Each row is a point on a landscape with many valleys, with its height.
From any point a ball rolls to the lowest of the 2 points nearest to it. It stops when none of these is lower. Distance is the straight distance between rows; heights are no part of it.
j97: [144  91 158 139 145 126 179 122 120 173 145 161 156 126 173 117 103  72
 124  91 162 111 179 108 121 108  90 115 181 150 137 143 123 104  81  69
 154 116 219  73  75 102 144 171 142 137 132  96 100]  (h 56.5)
j432: [205  84  90 138 145 105 132 138 178  84 100 118 115 132 140 132 132 122
 131  99 111 163 133 147 123 128 121 131  87 134 112 147 139 119 127 140
 104 142  90 133 146  94  99 158 128 115 175 126 139]  (h 45.7)
j602: [153  95 167 119 124 117 154 124  97 140 167 160 171 104 152 124  79  97
 159 114 170 130 209 153 124 113  83 118 149 162 147 143 115  96  81  64
 124 110 162  97  85 101  94 143 122 159 167  96 127]  (h 54.3)
j173: [121 126  91 177 140  93 131 141 163 115 137 131 105  97  58 188 116 131
 148 137  91 201 116 132 144 143 114 115 149 151 162 187 169 180 123 180
 137 175 108 176 124 183  92 175 102 140 189 129 120]  (h 49.9)
j632: [118 182  88 151 123 117 148 152 160 133 108 129 130  86 117 168 179 120
 142 109 148 173 117 115 159 132 131 127  93 131 148 175 123 154 104 117
 147 111 114 145 142 118  99 162  91 154 133 124  82]  (h 43.1)
j25: [113 141  79 150 130 171 156 129 130 106 164 112 147 122 128 137 135 126
 184 106 112 154  97 101 153 130 162 179 152 114  96 212 123 134 125 174
 163 180  78 157 167 148 128 103 112 123 103 120 144]  (h 78.5)
j898: [156  71 120 123 127 167  81 125 153  93 174 142 162 111 129 135 115 116
 147 160 136  93 135 173 124 104 164 161  95 139  94 145  93 136  95  96
 160  62 107 132 140 158 154  92 153 144 150 178 126]  (h 78.9)
j246: [148 143 149 112 139  88 124  96  47 113 151 131 124 124 153 100  75 103
 139 169 135  79 147 120 165  93 146  97 122 110 133  83  69  85 134 171
 155 162  96 112  96 152 158  90 104  70 136 107 115]  (h 47.2)
j504: [ 82 188 171 108 104 116 112 160 126 104  70  80 127 150  92 127 178 179
  74 146 122 115  83 121 120 141 116 116 102 137 119  91 133 106 150  75
 127  75 134 145 140  77  92 101  85 145 112 133 138]  (h 44.6)
j458: [130 163 130 114 122 117 147 134 115  95  70 109  93 148 118 121 128 163
  73 153 104 102 102 169 133 105 121 108  50 118 117  87  99 157 141 134
  99 124  91 143 128  91 130 137 161 131 156 160 108]  (h 43.4)
j288: [128 104  95 122 135 156 128 108 138 109 132 121 136 149 165 137 114 123
 187 126 115 147 118 132 106 120 142 139 120 104 123 146 132 127 136 183
 124 179  51 135 164 131  93 111 133  95  85 141 149]  (h 81.1)
j253: [105 123  94 136 169 162 141  70 172 160 122 136 122 105 177 180 108  95
 154  83 169 179 140 129 107 170 163 126  86 120 174 175 131 165 141 135
 152 156 118 135 131 151 116 158 174 120  88 148  73]  (h 36.5)
j804: [130 161 165 173 144 159 163 137 124 123 123  84  86 111 163 110 108 146
  90 118 124 113  67 150 137  98 121 131  75 138 102 152  95  96  61  92
 127  73 147 156 126  94 129 107 118 125 175 114 112]  (h 52.4)
j870: [130 111 131 120 132 134 148 112 158 127 132 124 130 129 159 136  75 106
 183 119 121 100 178 117  77  94  88  77 134 107 174 128 125 134 100 144
 116 161  98 170 116 143 132 143 146 115 113 139  80]  (h 30.6)
j431: [106 176 181 173 137 169 159 131 145 163 118 119 166 132  97 142  96 156
 142 166 101 113 113 153 133 103 127  92 100 106 167 140 102 163  95 140
 116 117 120 168 130 132 125 145  95 134 147 165  99]  (h 54.7)
j96: [176 163 150 158 141 113 127  97  96 164 114  90  87 125 139 117 109 166
 107 111 146 144  60 144 152 129 184  98  87 100 117  68 145  89 132 177
 157  86 131 128 147 124 107 134  85 105 139 109  91]  (h 59.3)
j756: [149  81 125 114 130 104 156 133 122 132 117 146 121 151 208 106 125  93
 103  80 162 105 181  74  97  86  85 104 138 125 146  74 110  89 113  78
 126 138 188 109  97  94 139 165 175 121 127 122  91]  (h 59.1)
j469: [157 111 122 134  70 127 166 134 118  54 137 154  78 150 144 144 120 146
 130 141 128  45  67  96 147  61  82 102 179 107  61  78 131 118  90 160
 149 109 133 146 133 148 171 119 145 148 112 108 113]  (h 45.0)
j571: [122 142 134 113  93 127 171 139 147 107  76 115 143 125 143 139 146 135
 119 100 126 132 166 132 102 107  77 105  65 128 188 135  96 122  94  71
 105 120 128 178 145  79  75 170 120 142 134 148  91]  (h 6.7)
j733: [134 136  94 127 100  93 112  99  81 124 122 116  49  77 131 100  41 138
 117 105  82 131 108  98 154 143 130 139 148 149 102 113 126  77  94 139
 140 137 122 171 101 141 162 111 142 102 150  74 118]  (h 61.7)
j310: [112 142 127 111 131 144 118  61  49 116 177 154 132 109 171 109  46 115
 147 168 133  90 137 114 163 118 163 132 134 111 105 127  79 109 144 183
 165 175  97 131 120 181 163  72 181  86 139 129 134]  (h 42.7)
j592: [127 101 111 148  92 139 142 167 173  67 113 134  75 111  98 130 125 148
 131 125 103  76  79 106 136  88  87  90 182 135  65 127 123 117  55 123
 128  93 151 169 108 131 182 118 147 150 121 117 142]  (h 40.4)
j110: [ 88 168 133 191 161 113 121 152 115 130 107  86  97 175  61 122  76 147
 114 107 109 134 101  78 115 142 112 103 128 139 102 149 148 143 150 164
 106 169 142 151 111  88 151 122 153 118 176 134 162]  (h 60.4)
j397: [112 122 122 156 151  90 125 115 150 120 133 103 117  60  50 176  92 127
 179 133  89 143 106 124 145 140 134 123 158 167 174 188 137 137 112 180
 176 159 109 174  84 198 148 137  83 100 143 108 102]  (h 53.4)
j130: [172  64 149 137 129 156  77 114  92 189 146  99 122 116 185  69 104 176
  91  91 127  97 162 168  53  63 161 115 171 111 134  75 150  81 113 105
 101 133 168 139 106 114 141 163 183 113 100 107  93]  (h 36.6)
j20: [109 135 130  97 142  97 142 121 105 101 134  86  98 132 164 116 171  76
 133 126 133  67 112  93 138 113 120 167 106 139 148  93  91 103 106 122
 151 141  98 115 112 126 189  82  89  42  99 124 104]  (h 53.0)
j229: [118 210  99 152  97 122 153 169 159 140  81 141 136  82 118 127 198 163
  90 122 146 144 107 109 183 126 136 113 128 110 125 113 130 113 102 116
 114 131 132 137 155  84 123 168 126 152 122 123 123]  (h 38.7)
j428: [ 72 179 117  91  84 100 145 109  89 164 108 169 122  87 121 119 154 120
 121 123 161 117 109  89 191 163 118 167 167 153 139  94 145 125 114 121
 118 137 143  94 110 133 185 125 130 143  80  91 139]  (h 37.8)
j816: [116 157 145  75 131 101 105  61  91 146 104 135 135 103 123 131  78 159
 135 111 167 159 120 122 150 186 162 130 115 156 131  99 126 122 175 123
 134 121 115 108 133 128 130  91 121 168 111 102 120]  (h 43.0)
j689: [157  40 164 107 123 116  96 147 150 105  87  66 138 154 117 102 127 152
 124 124 124  90 195 133  35  76 121  90 129 102 129  87 109 113 147  99
  92 120 150 118  94 100 120 132 127 135 104 128 121]  (h 24.6)
j403: [170  97 169 122 187  99 112  80 137 176 116 128 131 134 114 105 106 118
 159 133 196 122 132 114 117 150 166  82 151  92 115  87 111 125 180 182
 126 161 181  56 113 164 180 134 152 104 105  86 143]  (h 87.8)
j234: [122 119 106 150 150 189 140 124 154 169 150 137 142 147 178 106 163  74
 120 132 113 140 137 128 138 137 162 195 105 114 114 177 105 158 124 111
 110 161 153  96 157 122 153 150 180  94 111 148 154]  (h 17.7)
j965: [141 116 113 141 139 138  97 161 180 105  60  96 114 142  59 129 145 222
 103  88 108 150 117 104 106 148 137  49 122 134 107 122 169 124 128 138
 125  99 138 157 142  87 128 127 109 160 110 137 127]  (h 35.1)
j346: [153 105 106 152 146 169  87 112 107 195 165 135 155 146 184  87 123 104
 101 136 123 138 158 142 131 151 191 189 106 124 151 133 140 111 130 119
 125 132 133  62 128 123 130 140 134  81 133 163 155]  (h 25.3)
j166: [123 139 164 129 111 111 135 148  96 148 144 132 157 128 148 116 101 143
 111 120 155 153 164 136 119 124  94 125 116 161 150 133 127 101 116  67
  98  89 143 127 111  77  60 127  97 179 182 104 145]  (h 51.9)
j11: [142  94 103 113 118 164  88 118 146  87 181 136 132 109  96 162  97 127
 151 180  59 125 120 176 134 129 143 180 122 145  90 181 134 164 126 103
 170  94  88 164 155 208 125  93 125 157 173 178 132]  (h 77.1)
j70: [143  99 118 190  73 198 137 160 121 165 170 138 158 121 149  94 195 132
  98 178  84 104 122 189 148  91 171 194 154  92 134 139 136 153  90 141
 106 111 150  82 121 151 142 190 136 106 114 155 150]  (h 84.1)
j383: [ 88 127 113 115 130 105 111 128  58 123 167 128  99 109 116 138  55 104
 134 112 127 142 159 125 109 151 103 154 134 184 122 168 140  96 132  80
 173  92 133 135  64 138 110  94 114 142 201 121 140]  (h 54.4)
j833: [140 132  89 143 120 185 135 142 154 148 117 129 157 137 180  79 182 163
  85 134  76 151 104 147 135 148 162 194 122 119 145 142 111 150 132 116
  67 140 119 119 176  99 122 177 140 123 127 147 172]  (h 6.8)
j690: [109 136 125  96  94 126  89 163 144 118  82 111 138 145  71 126 174 210
 109 141  85 123  94 126 128 145 155 112 152 122 105  82 158 126 151 130
 118 103 118 147 164 104 107 106 106 172  79 127 144]  (h 40.2)
j916: [ 89 109 153 107 152 118 118 119 120 119 113 145 124 165 140 103 156 115
 121 154 128 101 125  76 130 107 108 153 141 103 106  80 124 146 173 147
  71 178 148 110 154 131 198  89 185  98  97 123 162]  (h 38.8)
j944: [170 119 115 159 121 133 155 143 159 105 104 159 145 165 139 101 190 166
  43 122 112 142 181 183  97 135 132 106  78 119 130 119 125 131 167 109
 111 114 160 102 154  81  79 200 208 153 145 150 132]  (h 31.7)
j240: [105 112 119 105 159 150 139 148 174  97 113  88 133 173 118 137 163 100
 179 127  97 113 104 122  88 101 103 138 148 114 139 145 120 152 135 164
  97 211  89 151 154 118 163 119 138  80  79 162 143]  (h 83.6)
j272: [163 108 103 183 134 127 134 147 163 152 102 151 127 140 120 131  95 143
  79 103  88 176 167 130  95 149 110  84 113 149 139 156 165 142 122 102
 103 116 180 139 112  85  59 211 151 165 180 135 128]  (h 45.1)
j522: [ 96 101 120 111 161 185 138 123 155  93 160  90 156 130 150 135 141 106
 208 140 106  82 128 120 107 102 122 138 149 116 138 192  78 161 114 155
 150 180  86 156 137 163 190  74 134  80  74 158 112]  (h 85.8)
j492: [128 134 132 185 121 174 151 146  98 167 157 159 118 167 164 104 169 120
  81 164 125 109 113 179 132  86 163 163 108  77 114  88 140 148 120 161
 108  99 137  75 117 142 130 173 171 119 135 164 145]  (h 86.0)
j893: [104 168  97 153 106 181 137 139  99 199 179 112 150 119 153  97 147 158
 103 126 131 149  93 118 146 182 144 200 163 135 145 174 155 170 126 126
 112  88 149 123 172 109 103 130  50 141 134 106 138]  (h 73.9)
j945: [130 117 146  99 125 122 147 119  74 188 140 133 123 112 174 115 128 104
 148 111 147 130 157 177 105 127 103 126 162 118 181  76 169  96 112 133
 120 139 140  83  93 127 116 153 105  96  86  98  93]  (h 45.2)
j977: [ 99 133 123 145 177 162 133  77  89 160 176 112 130  91 167 151  99  94
 168 127 151 149 146 170 137 150 159 152  80 114 159 203 103 171 138 155
 176 144 119 124 115 171 136 107 141  92 136 129  52]  (h 30.8)
j810: [181  56 132 120 129 121  91 128 123 128 130  97 103 149 166 103 130 158
 118 101 148 103 145 163  55  82 156 120 120 106 113  63 143  99 124 131
 120  99 122 119 122 109 116 127 156 129 102 129  98]  (h 30.9)
j652: [144 126 159 130 125 151 138 128  75 148 127 164 203 122  85 119 133 139
 167 115 142  85 141 116 121 119  70 119 231 157 146 121 135  95 102 133
 129 106 167  64  83 108 165 123  71 128  69  76 175]  (h 51.8)
j4: [117 144 148 124 123 152 196 119 134 101 129 120 101 142 193 126 152 105
 135 143 158  69 114 142 120  54  84 120  77  76 124 106  65 169  78 114
 128 126 121 139 133 136 157 131 160 112 133 150  50]  (h 43.3)
j226: [117 133 122 100 152 157 141  93 160 161 145 158 190  94 155 145 132 115
 141 118 154 223 145 130 145 196 127 166 128 168 174 192 114 175 159  84
 103 160 147 117 168 128  91 155  98 155 150 133 147]  (h 34.5)
j831: [ 62 124 192  79 108 130 136 134 128 118 114 112  96 115 121 156 113 126
 124 110 125 125 112 164  97 150  68 110  79 170 157 148 122 132 132  57
 124  58 158 183 132 117  86  88 125 181 151 132 121]  (h 5.8)
j561: [158  93 122 150 168 160  99 111 186 157 130 128 177 114 110 154 121 150
 173 117  81 171 107 138 123 145 171 117 142 133 164 143 147 138 128 162
 129 129 129 144 157 141 124 139  76 110 108 144 133]  (h 59.8)
j322: [176 129 121 152 155  77 117  93 153 159  73 110  99 100 127 122 149 151
  90 123 120 199 117 134 146 161 156 107  74 110 162 102 149 136 159 170
  98 167 133 110 145 121  92 192 100  97 153 100 108]  (h 53.5)
j301: [ 91 154 146  84  89 110 109 148 112 107 123 115  91  86 141 151 139 114
  79 113 146 130 111 123 147 158 118 148  74 187 122 146 105 107 138  36
 148  44 153 162 140 113 110  92 116 183 166 129 153]  (h 13.8)
j983: [ 76 130 176 101 139 118 128 152 174  77 136 123 111 120  54 186 121 128
 155 128 107 119 121 124 129 162 103  97 133 172 113 172 124 137 133  68
 162  78 129 198 115 160 133  72 123 182 155 136 135]  (h 14.4)
j628: [ 77 132 151  86 131 135 141 104 142 169  82 133 159 108 172 117 181 123
 118 113 160 107 144 111 122 132 130 124 129 119 173  69 117 117 149 108
 129 121 159  70 104 100 163 164 169 109  64 139 105]  (h 26.8)
j33: [ 88 141 138 120 152 141 129 170 189 111 134 161 129 135  38 185 157 130
 158 144 124 144 118 145 150 146 138  93 154 125 135 153 136 175 121 121
 147 112 122 166 139 172 147 105 142 178 138 160 117]  (h 20.2)
j139: [115 145 151 140 121 115 152 133 123 118 104 129  91 147 124 130 112 121
 107 159 130  86 125 151 106  65  97  80  97  78 137  49 114 154 115 153
 106 133 129 130  97 133 137 154 161 102 143 154  80]  (h 38.1)
j101: [135 137 141 131 108 140 157 138  83  98 169  99  42 187 146 151  89 114
 140 122 106  58  67 141 101  74  87 117 166 105  56  96 163 111 112 161
 168 106 116 158 122 140 141 106 140 117 114 121 103]  (h 49.6)
j119: [123 110 170  85 165 135 135  76 145 134 135 133 162 104 127 148  95 101
 168  57 178 192 134 139  90 210 109 157 123 176 161 149 154 141 180  83
 129 138 148 109 142 122 130 110 141 159 140 125 154]  (h 30.2)
j146: [135 144 109 127 141 139 139 126 179 124  75 101 111 155 145 117 150 144
  87  47 162 121 150  88  80 163 112  80  80 123 127 100 143 123 156 124
 141 142 167 135 158  63 148 145 194 112 107 145  84]  (h 45.9)
j193: [ 91 166 145 133 121 114 145 144 165 160  63  96 131 111 130 100 206 144
  77 102 116 132 113 102 149 160 126 136 110 119 161  90 126 104 131  94
 102 134 162 108 127  68 154 178 147  86 117 121 123]  (h 33.2)
j884: [110 162 128 136 108 144 170 151 106 119 101 112  44 126 145 115 147 148
  53 115 108 106  80 170 130 124 101 139  68 129 100  89 120 138 101 100
 103  83 144 159 137  92 135 131 193 136 170 135 100]  (h 48.0)
j471: [149  73 127 158 109 198 129 117 129 157 164 139 156  98 183 119 185 110
 156 170 135  93 130 189 134  88 167 148 134  78 137 140 119 142  77 157
 157 105 151  95 142 155 135 146 133  90  59 128  95]  (h 82.1)
j313: [ 58 133 162  90 100 110 135 132  90 146 109 153 136 123 128 125 159 123
 108 155 131  88 130 115 142 108  97 145 143 128 149  62 134 136 134 107
 101 110 148 101  97 117 168 116 142 124  99 124 122]  (h 32.6)
j850: [103 200 176 131 122  89 120 127  64 158 142 138 127 125  63 132  86 119
 129 168 130 113  93 119 163 150 113 120 187 168 123 124 141 121 153 143
 128 139 149  98  87 136 148 106  87 134 145  85 183]  (h 60.5)
j684: [200  88  67 157 133 142 134 153 189 102  79 143 135 169 119 136 113 143
  98  83  95 152 179 126  91 128 130  68 101 145 126 160 157 142 125 140
 133 143 122 136 127  78  84 207 161 148 132 173 110]  (h 41.0)
j275: [131  84 151 106 163 165 141 132 226 147 128 135 170 119 129 115 129 103
 178 103  87 127 159 113 110 137 115 111 177 129 166 159 102 126  93  85
 102 165 170 169 155 141 181 133 157 120  98 124 127]  (h 90.4)
j149: [190  90 153 125 106 114 100 128 129 129 149 167 209 104 112 112 154 156
 160 133 180 104 157 139 142  98 126 120 204 138 119 113 126  55  92 112
 130  89 150  98 112 126 123 104  86 155  83  70 166]  (h 54.1)
j662: [128 112 104 145 173 172  92  91 104 180 168 123 136  96 151 130 104  90
 135 109 155 143 122 161 130 176 185 178  98 136 148 142 144 133 128 125
 167 107 150  91 120 151 168 110 133  86 137 149  94]  (h 31.0)
j586: [167 177 118 115 150  72 124 113 116  94 177 147 151  95  75 172 124 104
 157 124 157 120 129  82 141 156 127 182 194 156 107 184 147  65 182 155
 215 158  88 141  78 195 113  90  96 133 118  75 177]  (h 65.0)
j80: [101 142 154 127 164  97 142 122 186 102 111 139 134 139  89 162 179 104
 164 145 191 143 102 116 141 147 110 103 136 106 146 111 114 136 131 167
 135 186 129 114 148 144 136 130 140  87  94 122 123]  (h 85.7)
j664: [177 174 155 155 128  82 115 142 100  98 118  88 131 167  90 137  92 142
 142 151 128 113 103 104 120  90 132  90 136 115  82 134 138  74 138 152
 161 116  91 133 122 114  87 108  38 128 138 111 152]  (h 68.4)
j220: [ 97 112 114 132 147 151 122 131 102 103 149 151 167 185 143 107 101 119
 149 135 131  92 149  59 127  79 115 152 150 118  79 125  99 143 147 143
 109 163 113 109 131 110 187  94 165 133 124 158 179]  (h 44.0)
j725: [147 148 131 152 123 107 144 156 141 152 115 156 155 144 125 100 129 132
 104 119 131 167 169 105 145 146  99 113 131 123 119 135 140 115 131  99
  81 150 163 115 143  78  82 176 151 163 176 101 161]  (h 48.6)
j616: [106 148 127 126 140  82 107 148 141 109 103 144 126 138  86 145 177 111
 131 196 151 153 109 122 174 121 155 108 122 107 138 105 118 136 155 183
 119 183  86  96 131 139 113 134 114  95 104 140 163]  (h 87.0)
j685: [ 87 135 133 128 127 108 116 150  95 107 134 122  50 172 101 142  85 111
 107 122 120 103 121 120  96 129  91 106 131 132  67  92 163 126 136 124
 144  93 145 149  95 120 131  95 172 147 155 133 122]  (h 54.0)
j701: [118 130 104  96 113  95 107 137 108 126 126 128 102 121 137 155 152  92
 108  72 183 155 126 125 137 180 148 164  68 159 133 117 144 111 153  84
 167  59 124 121 131 120  99 115 119 150 152 145 130]  (h 20.5)
j600: [ 97 112 140 120 164 116 103 108  97 145 176 152 146 160 116 129  95  84
 173 141 148 118 157 124 103 137 115 156 151 124 116 128 149 138 161 153
 132 146 134  92 111 153 147  96 150 111 144 135 156]  (h 48.7)
j212: [106  90 114  92 132 164 118 137 148  90 167 121 178 108 141 117 202  85
 194 127 132 117 153 110 151 114 132 178 139 124 107 200  69 147 109  92
 160 121 131 133 150 147 180  65 126 110  82 121 121]  (h 87.6)
j74: [ 86 163 162 144 140  80 107 126  92 124 108 110  30 148  55 137  48 146
  95 136 111 136  94 114 118 159 109  72 135 138  83 113 161 122 158 156
 134 139 162 147  79 132 130 111 147 144 162  98 129]  (h 57.0)
j511: [145 173 119 121  92 116  92 129  64 178 161 129 115  89 159  89  90 164
  47 176 111 130 115 135 180 167 170 157 136 152 156 119 142 124 129 114
  98  97 121 114 119 140 122 117  68 121 177 121 144]  (h 69.0)
j182: [166  97 140 119 135 144 115 108  60 197 154 135 120  89 175  86  86 145
 133 100 139  98 140 178  96  97 125  94 185 114 161  58 152  76  99 146
 120 132 181 118  93 139 155 148 151  91  91  91  82]  (h 41.1)
j60: [108 113 151  88 161  96 137 119  62 134 185 141 100 129 112 159  92  74
 170 114 162 124 153 168 104 149  93 155 148 159 121 134 163 123 149 116
 185 108 126  96  76 169 121  96 122 118 162 119 109]  (h 51.7)
j440: [ 87 122 116 135 141 147 147  85 111 128 170 146 107  92 158 135  78  93
 171 158 120 132 155 146 135 111 132 154 106 109 143 176  90 166 119 158
 136 184  94 153 122 194 133 119 188  99 152 134 103]  (h 36.4)
j190: [136 120 127 141 107 145 146 133 100 144 104 125 132 188 175  67 194 179
  52 142 119 136 183 158  94 129 145 136 109  70 115 106 136 134 184 133
  59 157 126  80 161  99  76 176 187 152 110 136 151]  (h 25.2)
j278: [122  91 145  73 133 114  92 104 134 135 143 121 127 119 119 135 132  85
 137  73 182 155 121 142 109 203 135 191 101 164 122 115 151 106 174  69
 145  76 158 109 138 138 154  74 147 133 137 136 159]  (h 25.7)
j597: [146 134  87 162 114 102 118 111 111 108 128  90  85  64  93 125  50 127
 143 125  61 118  84  96 148 115 151 129 152 166 136 161 125 103 112 193
 159 171  99 176  86 158 174 132 113  78 169 106 140]  (h 57.5)
j465: [183 162 109 150 138 103 107 143 127 105 130 129 181 142 116 154 118 155
 160 139 150 162 132 113 127  92 156  93 135 109 101 150 141  90 147 163
 149 122  57 135 150 121  43 117  42 169 120 142 150]  (h 70.3)
j481: [177  70 114 158 126 161  78 149 169 151 146 140 199 110  89 117 134 152
 173 124 103 121 130 141 116 115 168 121 202 129 138 126 144  94  86 142
 146 106 163 116 121 127 143 144  92 121  83 120 158]  (h 56.9)
j715: [159  82 124 148 123 153 180 152 198  96 128 158 147 181 160 132 106  88
 153 126 114  93 207 107  88  82  71  60 161 107 139 161 115 154  90 110
 116 166 128 162 118 132 112 179 165 151 112 171  93]  (h 23.6)
j206: [135 192 195 160 107 146 132 132 136 120 111 116 150 117 102 140  79 200
  90 175  96 103  93 151 155  83 139  70 103 121 126 109  97 126 100 108
 113  84 111 186 130 126 112 113  89 176 150 141 115]  (h 51.6)
j889: [163 117 106 102 121  87 121 103  93  65 147 104  79 128 160 132 107  95
 150 161 108  53 100 108 138  91 136 118 149 132 113  76  90  99 133 183
 185 165  71 114  84 169 186  99 102  60 118 124 112]  (h 51.2)
j3: [137 146 146 107 113 130 149 111 111 130 133 145 114 117 195  98 161 121
 100 160 131 124 118 164 175 121 154 164  69 108 127  90  88 112 113 125
  99 119  80 117 164 132 113 102 143 114 127 119 128]  (h 52.0)
j35: [186 161 116 171 132 100 151 135 113 103 121 106 123 159 125 109  79 136
 143 105 166 117 105  86 134  82 131  80 124  97  75 131 117  91 127 186
 147 143  96 123 125 103 131 142 124 130 172 122 141]  (h 66.1)
j198: [115 171  99 117 128  69  85 115  84 113 144 143 127 122  61 155  95 116
 141 119 139 114 134  68 147 162 126 162 188 174  91 144 143  95 166 130
 175 129 106 122  70 163 152  92 118 143 124  96 180]  (h 63.0)
j935: [165  74 121 158 137 170 117 137 175 118 174 157 180 110 135 156 147 112
 183 155 152 120 154 175 127  96 171 117 117 105 118 178 102 144  73 137
 179  79 117 114 131 165 106 144 123 143 110 151 101]  (h 80.4)
j192: [ 97 117  98  99  84 121 113 156 111 138 156 134  87 163 132  96 184 102
  82 178  92 120 118 141 132 159 122 211 121 131 138 112 159 171 144 118
  71 130 106  99 143 155 132 119 127 103 137 165 177]  (h 89.4)
j905: [140  96 143 143 105 124 143 168  95 147 172 156  97 199 146  98 182 110
  79 161 100 109 124 150 143  97 119 175 132  89 106  95 188 141 124 149
  70 123 125  72 126 158 132 131 133 108 151 143 182]  (h 87.7)
j251: [108 142 108 104 132 130 100  77 124 144 135 169 167  82 136 146  78 148
 145 155 142 200 137 128 159 165 148 137 109 148 159 152 106 157 158 133
 106 159  97 130 145 158  91 126 116 154 150 136 137]  (h 38.6)
j631: [ 99 162  92  94  83 147 112 114  71 157 181 115 118 116 150 115  98 146
  92 141 112 131 112 109 150 204 123 206 171 173 139 153 158 141 138  96
 119 103 126 140 165 128 114  87  59 130 136 104 142]  (h 71.7)
j766: [163 116 114 118 171 120  82 139 172 109  86 126 150 127  61 162 132 207
 113 119  85 199 141 118 146 129 158  47 131 143 121 134 147 152 162 133
 107 117 114 177 156 144 109 105  71 190 158 153 139]  (h 30.0)
j717: [153 100 125 109 102 111 126 163 174  68  57 103 149 137 111 130 149 138
 113 129 109 113 173 139  83  88 107  78  88 108 168  93 101 129 130 104
 102 136 106 133  97  88 100 182 115 106 112 164 102]  (h 16.7)
j754: [123 133 110 133 113 103  99 151 103 118 154 153 144 175  95 144 106 131
 137 169 121 149 136 144 117 138 130 132 137 116  98 127 166 154 164 158
 128 119  85 122 142 134  46 118 101 175 161 141 161]  (h 72.6)
j727: [128 112 124 122  98 134 188 158 153 114 124 137 144 164 149 138 162  82
 146  94 125 136 192 128  99 114  59 121 111 118 143 183 114 142  99  78
 120 135 153 154 154  90  66 173 156 162 127 132 105]  (h 15.5)
j788: [138 165  52 147 119 104 143 172 160  95 121 153 117  85  95 171 169 121
 120 139 110 202 132 130 155 131 114 128 133 140 150 188 134 170 128 133
 110 165  90 171 156 141  76 158  96 164 180 134 123]  (h 46.5)
j473: [191  95  96 140 145 129 167 137 197 106  87 162 136 182 159 119 150  86
  66 115 117 124 179 159  65 116 110  70  97 120 130 141 135 142 155 133
 135 166 142 107 144  94  61 195 199 111 106 162 104]  (h 36.7)
j859: [112 177 184 178 158 109 114 144 141 158 121 106 130 102  62 141  94 125
 120 173 115 120  71 136 154 118 143  94 115 142 140 129 114 130 124 145
 130 115 153 131  95 132 153 126  98 102 180 124 146]  (h 57.9)
j997: [ 99 137 142  98 130 149 147 112 137 113 133 117 118  93 182 123 158  88
 128 128 151 103 123 138 150 119 146 167  53 125 130 124  49 140 110  97
 134 101 118 138 156 130 162  93 168 118 126 138  95]  (h 48.1)
j538: [122  83 158  99 158 140 129 138 185  99 157 151 186 125 108 123 148 108
 188 137 119 101 138 112 128 114 102 130 171 128 116 128  77 111 103 100
 115 132 154 143 151 146 183  74 136 122 118 111 156]  (h 89.1)
j890: [161 142 120 147  80 107 115 107  68 151 142 108  71 102 133  87  50 161
  94 144  73 171  91 108 158 148 139 132 152 142 116 134 153 114 140 166
  94 145 134 162 144 136 103 128  74 123 186  79 159]  (h 65.8)
j980: [108  94 114  96  92 143 143 151 150 138 138 126 138 126 149 126 202  87
 160 104 139 149 161 143 111 138 100 175 119 126 133 162 131 152 108  84
 125 101 156 137 162 118 102 142 139 150  96 116 116]  (h 22.4)
j228: [113 178 156 136 128 121  96 156 139 119  82  90 148  87 121 151 139 178
  80 145 112 137  94 123 127 104 137 104  95 169 146 128 108  97 123  69
 115  65 128 158 107  89  95 107  43 156 141 144 136]  (h 47.9)
j966: [ 87 137 103 101 100  64 114 150 103  91 122 136  70 142 104 140 177  82
  97 164 116 123 123 104 169 140 119 169 108 143 121 101 151 154 143 149
 114 172  86 114 122 143 144 118 144  99 129 141 148]  (h 88.7)
j404: [226 100 114 151 114  73 118 140 155 114  82 106  92  71 145  95 129 145
  91 136  95 178 121 141 160 113 147 118  90 123 117 122 127  97 112 135
  78 137 101 124 137 115 111 166  94 116 185  88 145]  (h 49.5)
j732: [ 87 154 120  70 113 109  92  95  91 142  95 167 160 126 111 115 129 155
 138 142 182 131 138  82 170 155 166 127 147 124  99  91 114 116 165 134
 123 138 113  84 125 125 149  94 135 161  59 113 161]  (h 42.6)
j496: [118 101  77 144 103 142 133 151 152  87 150 112  93 117  99 134 147 119
 162  82 119  97 100  86 135 123 115 161 171 134  50 166 136 136  88 120
 164  89 146 158 126 151 193  93 144 144 102 107 124]  (h 35.2)
j293: [ 74 177  99 147 119 177 139 123 118 159 169 115 153 133 116 145 139 151
 158 115 121 177  91 112 154 175 147 172 144 127 125 205 136 202 142 148
 144 134 123 160 174 150 115 103  82 166 104 116 106]  (h 76.2)
j282: [109 147 167 118 168 142 109 139 184 108  93 143 136 166  44 170 133 194
 130 150 102 156 118 150 151 155 147  53 133 133 154 114 150 172 158 141
 131 118  97 194 161 157 133  90 105 181 135 174 120]  (h 25.4)
j472: [124 140 112 117 159 134 133  70 180 157  82 135 125 125 165 146 111 127
 119  51 184 180 144 101 103 200 138  84  93 120 166 123 157 127 167 144
 130 187 145 132 155 103 118 159 189 121  76 119  86]  (h 41.2)
j156: [139 128 179 114 182  87 140  77 164 118 117 145 148 149 137 129 154 108
 174 129 226 116 110  89 127 146 106  90 149 107 144  84  87 113 165 156
 135 177 158  66 121 148 169 106 133  83  84  88 135]  (h 86.8)
j617: [137 102 105 110 103 157 109 150 117 128 110 121 151 182 161  70 200 185
  83 156 109 151 149 137 132 137 176 167 120  89 110 136 123 134 168 133
  61 154  85  70 162 106  95 142 131 138  93 155 203]  (h 17.4)
j292: [100 104  95  97  80 138 113 153 148 112 131 130 109 121 111 141 214 114
 135  95 148 119 104 123 138 155 131 196 138 137  84 124 160 131 103  88
 159  60 152 141 173 129 135 100 142 160  81 125 131]  (h 28.8)
j852: [156 154 147 152 154 117 139  91 136 180  81 106 129 136 162 125 131 151
 117 102 149 163 102 139 122 142 164 106  82  86 171  79 147 102 135 160
 143 130 131 101 138 100  84 185  92  88 114 126  78]  (h 56.4)
j127: [109 114  97 103  78 131  89 140  91 101 159 134 112 150 113 161  87 130
 133 166  89 112 143 160  93 127 126 160 118 160 112 126 153 157 132 101
 152  76  86 158 124 147  73 113 119 183 146 169 122]  (h 74.8)
j948: [108 123 154  94 123 150 157 103  43 151 145 177 169 124 119 131 114 105
 185 142 146  95 152 141 105 116  64 132 215 139 168 112 170 143 126 151
 124 148 143  60  92 134 153 118 100 122  63 101 139]  (h 49.0)
j456: [132 166 131 188 154  86 152 153 105 121 118 103 114 184  96 103 108 105
 113 119 152 126 111  53 163  97 118 113 138 119  85 137 125 121 153 186
 111 199 132 110 117  96 166 144 147 102 184 127 180]  (h 63.4)

Where does a ball stop that starts at each point below?
j404 -> j833
j602 -> j833
j228 -> j831
j816 -> j831
j522 -> j628
j511 -> j628
j471 -> j571
j383 -> j628
j35 -> j571
